Points, in no order, along strands that fork and pass close to each other.
In the rows, 128 means zero.
Two points are linked if the straight distance between their rows is under 122. Some points are linked to none.
z_455: [101 157 160 176 173 105 157 172 141 113 113 116 120 145 133  93 136 103
 172 108 136 104]
z_344: [124 151 134 109 135  66 157 115  68 153 128 134 150 100  82 112 150 151
 191  92 203 156]
z_969: [117 119  97 123 157 142 153 166 137 117 107 113 147 148 142 182  95 118
  68 160 126 121]
z_305: [124 175 136 144 142 100  96 123 122 125  97 116 136 113  90 157 196 133
 160  71 149 119]
z_832: [146 150 139 139 157  85 137 113 130 134 117  87 127 138 153 192 118 139
 181 127 188  86]
z_611: [151 169 128 207 147 122 113 115 171  70 137 160 125 123 136 136 158 110
 130  77 126  84]
z_184: [100 114 120  76 109 127  96  94 107 200 107 140  76 115 115 120 107  90
 114 165  75 160]
z_112: [135 140 101 101 145  79 128 107  80 166  74 129 123  97 146  61 123 192
 147 167 159 121]
z_351: [114 128 114 100 171 126 100 107  65 177  86 157 110 124 135  81 116 176
 118 195 115 140]
z_577: [123 110  83 109 120 167 115 172 151 132 160 131 176 137 131 193  94 116
  78 138 109  96]
z_866: [179 166 153 183 134 156 153 128 142  83 133 167 110 131 148 128 183 148
 147  95 124  67]
z_739: [120 107 130 151 156 131 117 135  86 150 166 208 127 138 126 114 118 131
 185  77 106 147]
z_327: [138 143 152 165 154  66 111  91  94 136 137  98 123 126 104 121 121  88
 122 105 136 193]
z_918: [151 114  81  87  66 173 101 133 148 106 153 120 171 108 114 129 130 151
 113 126 178 116]
z_780: [154 125 110 156 138  70 123  58  89 126 125 132  82 113 122 165 106 122
 128 118 127 112]
z_913: [112 129 130 157 150 102 180 143 173  96 123 112 136 124 136 126 150 112
 158  93 130 132]
z_535: [155 157 160 129 114 146  91 143 161 132 102 129 146 151 149  87 157 129
 147 101 110 120]
z_474: [165 190 180 166 125 130 136 128  43 139 174 118 110 138  97 180 148  88
 152 116 144 119]
z_451: [146 157 154 107  95 111 150 162 118 136 115  92 163 153 117 110 127 110
 138 140 196 113]
z_365: [116 161 139 129 191 111  95 116  76 152  66 144 100 156 114 113 136 158
 111 161  88 113]
z_466: [135 140 130 163 124 172 129 148 132  99 165 156 126 134  94 157 145  76
  85  98  57 114]
z_195: [128  74  92 130  93 121  76 114 169 144 134 180 103 145 160 109 116 115
 137  80  78 115]
z_121: [195 143 166 163 115 143 181  79 114  82 152 152 100 137 139 138 142 168
 156 141 144  71]
z_757: [107 158 144 127 158  92  91 140 145 140  75  86 134 146 114 161 149 103
 130  88 102 141]
z_493: [125 138 127  90 129  88 132 124 170 123 107  65 132 114 135 193 142 143
 151 124 165 102]
z_276: [162 184 183 178 132 132  85 139 108 146 117 113 140 178 121 114 139 106
 123 123  99 107]
z_38: [130 139 146 109 106 113 102  78 124 167  95 129  66 132 139  96 117 120
  95 180  62 129]
z_705: [ 97 153 170 109 156 164 101  88  92 153 112 116 121 135  99 130 162 168
 163 171 148 181]
z_899: [143 140 156 121 139  56 164  74 105 144 134 115  70 109 139 130 106 146
 143 136 105 131]
z_114: [109 114  98  95  95 145 159 169 125 113 178 126 190 110 103 128 133 128
 142 115 188 133]
z_524: [156 159 183 107 107 153 114  99 128 157 110 137  76 137 124  94 143 129
 115 139  35 124]
z_499: [116 145 138 119 120 127  96  72 145 123  84 117  87 106 114 141 198 134
 194 104 159 135]
z_302: [155 149 115 126 119 104 136 180 125 104 148 156 130 124  96 146 150  78
  95  72 100  87]
z_620: [107 120  83  79 105 152  87  92 199  96 179  86 133  94 119 212 118  84
 105 125 142 122]
z_675: [122  91 126 149 133 139 205 135  79 136 168 161 130 101 151  70  75 139
 134 162 161 131]
z_872: [107 132 116 119 106 125  84  59 190  97 124  54 107 102 107 184 134  66
 118 117 141 140]
z_431: [123 143 165 174 124 182 116 142 196 111 191 142 139 149 141 174 134  84
 107 111  65 119]
z_219: [138 125 118 159 169  75  91  86  94 132 105 121 132 107 116 143 111 123
 123 125 157 156]
z_402: [168 132 117 110  77 122  92  93 132 110  96  92 107 141 135 148 119 125
  68 168 136 114]
z_641: [102  73 106 134 120 103  51 126 206 124 121 141 106 127 151 135 129  95
 154  73  94 138]
z_6: [ 75 110 141 122 193 141 174 199 123 165 122 130 128 155 170 122  95 138
 142 161 116 108]
z_82: [110  94 141  82 113 149 174 167 149 158 175 127 148 143 165 167  94 152
 171 144 127 121]
z_581: [184 129 114 158  74 115 119  89 148 103 143  95 140 141 134 131  77 118
  45 154 126 126]
z_62: [161 101  98 115 111  94 128 117 127 143  92 142 127 102 170  76 105 151
 109 151 136 134]
z_927: [108 127 166 185 129 157 140 138 174 109 200 121 140 163 143 133 117  73
 122 107  95 171]
z_673: [156 120 145  96 118 151 178 100  75 106 138 139 107 133 123 142 132 169
 133 148 149 105]
z_814: [114 115 121  99 142 163 178 185 116 114 114 165 127 145 105  75 159 161
 115 135  96 139]
z_326: [114 150 119 116 139 100  97 116 159 127  97  54 138 122 112 199 135 112
 108 137 144 139]
z_482: [145 115 101 131 113 170 151 155 145 113 187 137 181 156 144 158  85 133
 122 132 158  64]
z_406: [135 137 139 143  93 184 173 183  90 127 184 148 151 164 117 125  86 106
 119 132 150  92]
z_101: [150 124 103 126 112 116 180 133 118  81 130 129 127 100  76 114 138 102
  53 130 130 133]
z_677: [137 123 111 100 154 105 160 161 117 124  69  96 123 113 122 150 128 148
  75 168 150 125]
z_857: [145 156 135 121 120  79 165 125  86 133 100  85 162 104  92  92 142 134
 155 119 217 157]
z_78: [116 177 159 133 131 117 169 195 114 150 104  95 122 143 120  95 132 102
 181  88 183  93]
z_574: [163 139  84 162 131 107 113 143 129  81 150 147 136 137  98 146 123 101
 118  83 137  78]
z_470: [112 103 147  92 119 119 152 184 141 145 169 126 158 132 149 118 106 115
 206 106 131 133]
z_197: [132 137 127 148 146 162 116 153 115  95 100 149 119 127 101  80 161 144
  94 147  96 155]
z_345: [166  96 103 106  49 153 109  83 166 116 173 149 136 134 153 127 109 143
 107 125 137 102]
z_582: [117  98  50  81  99 111 106 129 194  79 100 110 116  92  95 133 166 104
  81  89 128 124]
z_109: [161 127 131 102 112 154 140 112 120 109  78 116 109 123 127 140 143 173
  96 175 147 105]
z_974: [126 122 141 145 121 145 197 143  67 150 185 166 132 152 120 115  66 115
 133 142 168 130]
z_932: [109 123 151 178 193 160 103 168 110 152 150 205 133 160 151 133 123 147
 151  94  70 107]
z_3: [120 164 154 134 148  91  89 122 107 168 128 114 146 115 112  60 138 111
 146 118 113 199]
z_597: [189 113 108 124  76 116 156 134 125 102 151 111 128 117 105 129 105  99
  27 144  92 130]
z_469: [ 94 121 131 101 127 108  78 129  90 187 134 154 125 111 115  70 116 114
 121 135  79 188]
z_369: [ 90  83 111  99 116  78  80 135 179 143 126  97 116  93 167 108 123 115
 162  74  94 170]
z_512: [109 154 169  75 109 148 111  66 123 142  84 126  86 112 113 110 200 165
 178 139 139 168]
z_427: [ 86 143 153 126 172 155 126 157  74 142  97 121 165 130  99 105 147 147
 140 168 150 190]
z_415: [102 142  92  68  68 176  72 117 159 115 152  73 148 106  96 192 129  97
  82 150 127 110]
z_228: [ 79  89 131  74 104  83 135 158 134 164 151 109 162  94 163 104 121 125
 176 106 107 166]
z_71: [158 137 175  92  80 141 148 133 143 145 126 128 114 153 147 111 154 140
 143 133  88 116]
z_211: [ 93 113 130  70 132 158 137 160 147 174 143  99 168 139 154 179  73 136
 132 171 120 159]
z_559: [130 108  68 122 123 104 152 142 159  69  90 118 127  73  93 107 162 113
  60 113 145 159]
z_973: [150  90  84 126  91 155 101 113 183 126 149 170 124 142 167 129 105 153
 138 107 123  61]
z_622: [142  85 133 146 121 132 197 122 121 118 162 159 132 110 139  70 121 155
 177 135 170 115]
z_356: [124  55  54 135  94 146 124  73 156 118  87 157 100  72 157 117 122 121
  79 151 133 159]
z_250: [134  89 111 141 132 106 175 155 150  79 150 135 125 108 155  87 138 143
 159  90 132 116]
z_938: [ 93  87 122 163 161 133 110 105 151 132 126 169 113 129 161 107 115 152
 134 140  87 174]
z_693: [ 88  56  79 120 113 148 108  85 160 125 128 149 100  93 136 116 125 133
 146 127 115 175]
z_226: [ 99  92 127 164 140 158 107 129 122 135 193 189 128 127 139 104 122 145
 150 113 108 189]
z_648: [ 94 126 120 127 135 177 126 140 141 116 165 119 184 116  97 146 144 154
 174 133 197 165]
z_929: [147 161 179 127 146  95 179 107 107 155 129  95 107 147 162 156 101 149
 162 132 133  83]
z_926: [100 134 137 142 155 190 131 151 113 113 123 128 178 144 108 151 147 154
 119 173 181 153]
z_45: [141 175 154 185 143 175 100 170 126  82 116 104 156 144 100 158 180 109
  90 121 148  81]
z_616: [139  89  63 118 108 107 131  96 137 126  77 157  77  94 135  85 125 122
  74 150 116 129]
z_160: [ 81 127 140 141 186 146 110 182 121 162 119 150 147 177 151 149 112 148
 144 133  86 135]
z_286: [123 139 168 173 167 143 111  89  99 140 129  96 145 170 159 163  81 152
 128 171 165 149]
z_323: [106 115 132 107 160 132 193 185 115 141  91 144 127 150 152  93 123 171
 122 163 106 100]
z_23: [147 165 160 172 164 118  85  99  86 145  93 140 114 178 139 112 110 131
  97 148  85  98]

Follow the links from the first point to the second, and from the first to the third. Name the last point that the two ways share.
z_926, z_620, z_469 -> z_326
z_620, z_427, z_351 -> z_326
z_622, z_302, z_597 -> z_109
z_121, z_559, z_857 -> z_109

A fork is a point with three links, a tip a point with one. Leave the first point through the second and follow the links. Name the first fork or tip that comes.
z_622, z_250 -> z_344
z_344, z_857 -> z_109
z_369, z_641 -> z_326
z_757, z_305 -> z_211
z_3, z_469 -> z_197

Name the points in between on the shortest way along the links from the first point to the second, in order.
z_597, z_344 -> z_581 z_402 z_109 z_677 z_969 z_577 z_482 z_406 z_974 z_675 z_622 z_250 z_913 z_455 z_78 z_451 z_857
z_427, z_71 -> z_705 z_512 z_499 z_305 z_757 z_326 z_493 z_832 z_929 z_899 z_780 z_219 z_327 z_3 z_469 z_184 z_38 z_524
z_932, z_23 -> z_739 z_226 z_938 z_693 z_356 z_616 z_62 z_112 z_351 z_365
z_470, z_757 -> z_228 z_369 z_641 z_195 z_973 z_345 z_918 z_114 z_648 z_926 z_427 z_705 z_512 z_499 z_305
z_559, z_121 -> z_101 z_597 z_581 z_402 z_109 z_673
